A landscape with many peaks, sampled at points; each row gives a point and its height.
A climber steps from a point to the highest of its 3 nearest points, and stops where none of them is higher. Distance is the straight distance between rows; heights are no part of it.
J835 (h 443): -24; 19; -13; -3; 26; -32; 4; 22
J632 (h 613): -51; -5; -39; -38; -54; -75; 45; -27
J680 (h 616): 28; 13; 3; 19; 37; 10; -10; 21
J604 (h 349): -49; -1; -38; -33; -18; -72; 32; -17
J103 (h 183): -90; 6; -35; -40; -38; -68; 28; -16
J965 (h 313): -55; 12; -35; -23; -1; -64; 21; 4
J612 (h 689): 37; 2; 27; 21; 3; 54; -28; 19
J231 (h 338): -82; 12; -32; -39; -53; -69; 33; -21
J807 (h 129): -66; 9; -41; -45; -97; -60; 46; -53
J81 (h 319): -48; 32; -16; 2; 23; -19; -19; 33
J690 (h 178): 1; 26; 19; 24; 0; 47; -49; 31
J189 (h 444): 50; -2; -5; 9; 44; 6; 23; 6
J992 (h 261): -74; 19; -28; -20; 5; -54; 11; 3
J79 (h 340): -25; 36; 7; 14; 6; 17; -34; 34
J386 (h 185): 38; -18; 45; 28; -33; 74; -42; -5
J649 (h 66): 54; -59; 58; 16; -42; 90; -24; -46
J267 (h 765): 72; -13; 28; 17; 24; 58; 3; -17
J381 (h 312): -27; -16; -40; -36; -16; -75; 52; -25
J396 (h 516): 45; -1; -9; 6; 45; 4; 13; 3
J968 (h 371): -36; -4; -33; -29; -17; -77; 35; -15
J848 (h 377): -57; 23; -25; -19; 14; -40; -5; 18
J311 (h 213): -57; 46; 1; -3; 22; -11; -22; 31
J964 (h 445): -20; 20; 5; 10; 21; 6; -21; 27
J528 (h 291): -63; 14; -32; -23; 0; -59; 12; 3
J539 (h 365): 12; 10; 24; 26; -3; 47; -35; 27
J503 (h 428): -14; 18; -9; 5; 31; -9; -9; 24
J183 (h 499): -2; 24; 9; 11; 25; 11; -26; 25
J631 (h 718): 49; -3; 13; 20; 21; 39; -5; 11
J627 (h 471): -4; 5; -28; -10; 31; -42; 17; 14
J362 (h 57): 33; -96; 55; 7; -81; 79; -26; -70
J56 (h 648): -7; -7; -33; -21; 16; -59; 39; -4
J335 (h 618): 24; 4; 41; 35; -29; 65; -44; 14
J742 (h 87): 17; 3; -17; -11; 44; -21; 8; 5
J454 (h 494): -35; -8; -42; -28; -47; -76; 44; -29
J717 (h 509): -10; -2; -27; -19; 19; -54; 20; 7
J718 (h 768): 75; -7; 36; 22; 28; 47; 3; -13
J223 (h 149): -76; 10; -33; -39; -97; -64; 40; -48
J710 (h 71): 43; -52; 50; 22; -52; 90; -32; -25
J72 (h 789): 66; -19; 29; 24; 4; 64; -9; -16
J741 (h 604): 20; 15; 16; 20; 22; 27; -18; 23
J844 (h 486): 74; -10; 11; 4; 49; 26; 20; -17
J5 (h 819): 51; -11; 33; 21; 3; 64; -22; -4
J77 (h 629): 64; 2; 8; 13; 47; 16; 9; -2
J938 (h 677): 34; 6; 11; 24; 25; 37; -11; 17
J902 (h 60): 29; -72; 55; 21; -71; 82; -37; -35
J458 (h 64): 36; -65; 55; 18; -70; 87; -33; -41
J630 (h 237): 41; -5; -10; -6; 45; -21; 25; 0
J946 (h 424): -46; 27; -19; -15; 20; -43; 2; 22
J330 (h 737): 58; -4; 17; 21; 31; 41; 2; 5
J954 (h 448): 24; 4; 31; 30; -3; 59; -36; 17
J897 (h 418): -3; 19; -7; 3; 29; -9; 4; 25
J861 (h 219): -40; 40; 5; 16; 22; 12; -34; 41
J62 (h 457): -30; 13; -22; -16; 6; -42; 16; 21
J559 (h 343): 12; -10; -26; -15; 33; -44; 28; -6

Two climbers start at each pair of points below. Name the first point that both come to, or write -.
J362 and J718 => -
J604 and J630 => -
J267 and J539 => J5
J627 and J381 => -

Call two points neighbours if one is among the 3 nearest of the other. Go from one point of each pair to the other, from neighbour to neighbour, staying as high as possible. Name the lowest point that can't be avoided.
J5 and J77 => J844
J335 and J56 => J503
J77 and J632 => J528
J5 and J335 => J954

Write out the way that a climber takes from each point below.
J835 => J62 J717 J56
J965 => J604 J968 J454 J632
J946 => J62 J717 J56
J742 => J627 J717 J56
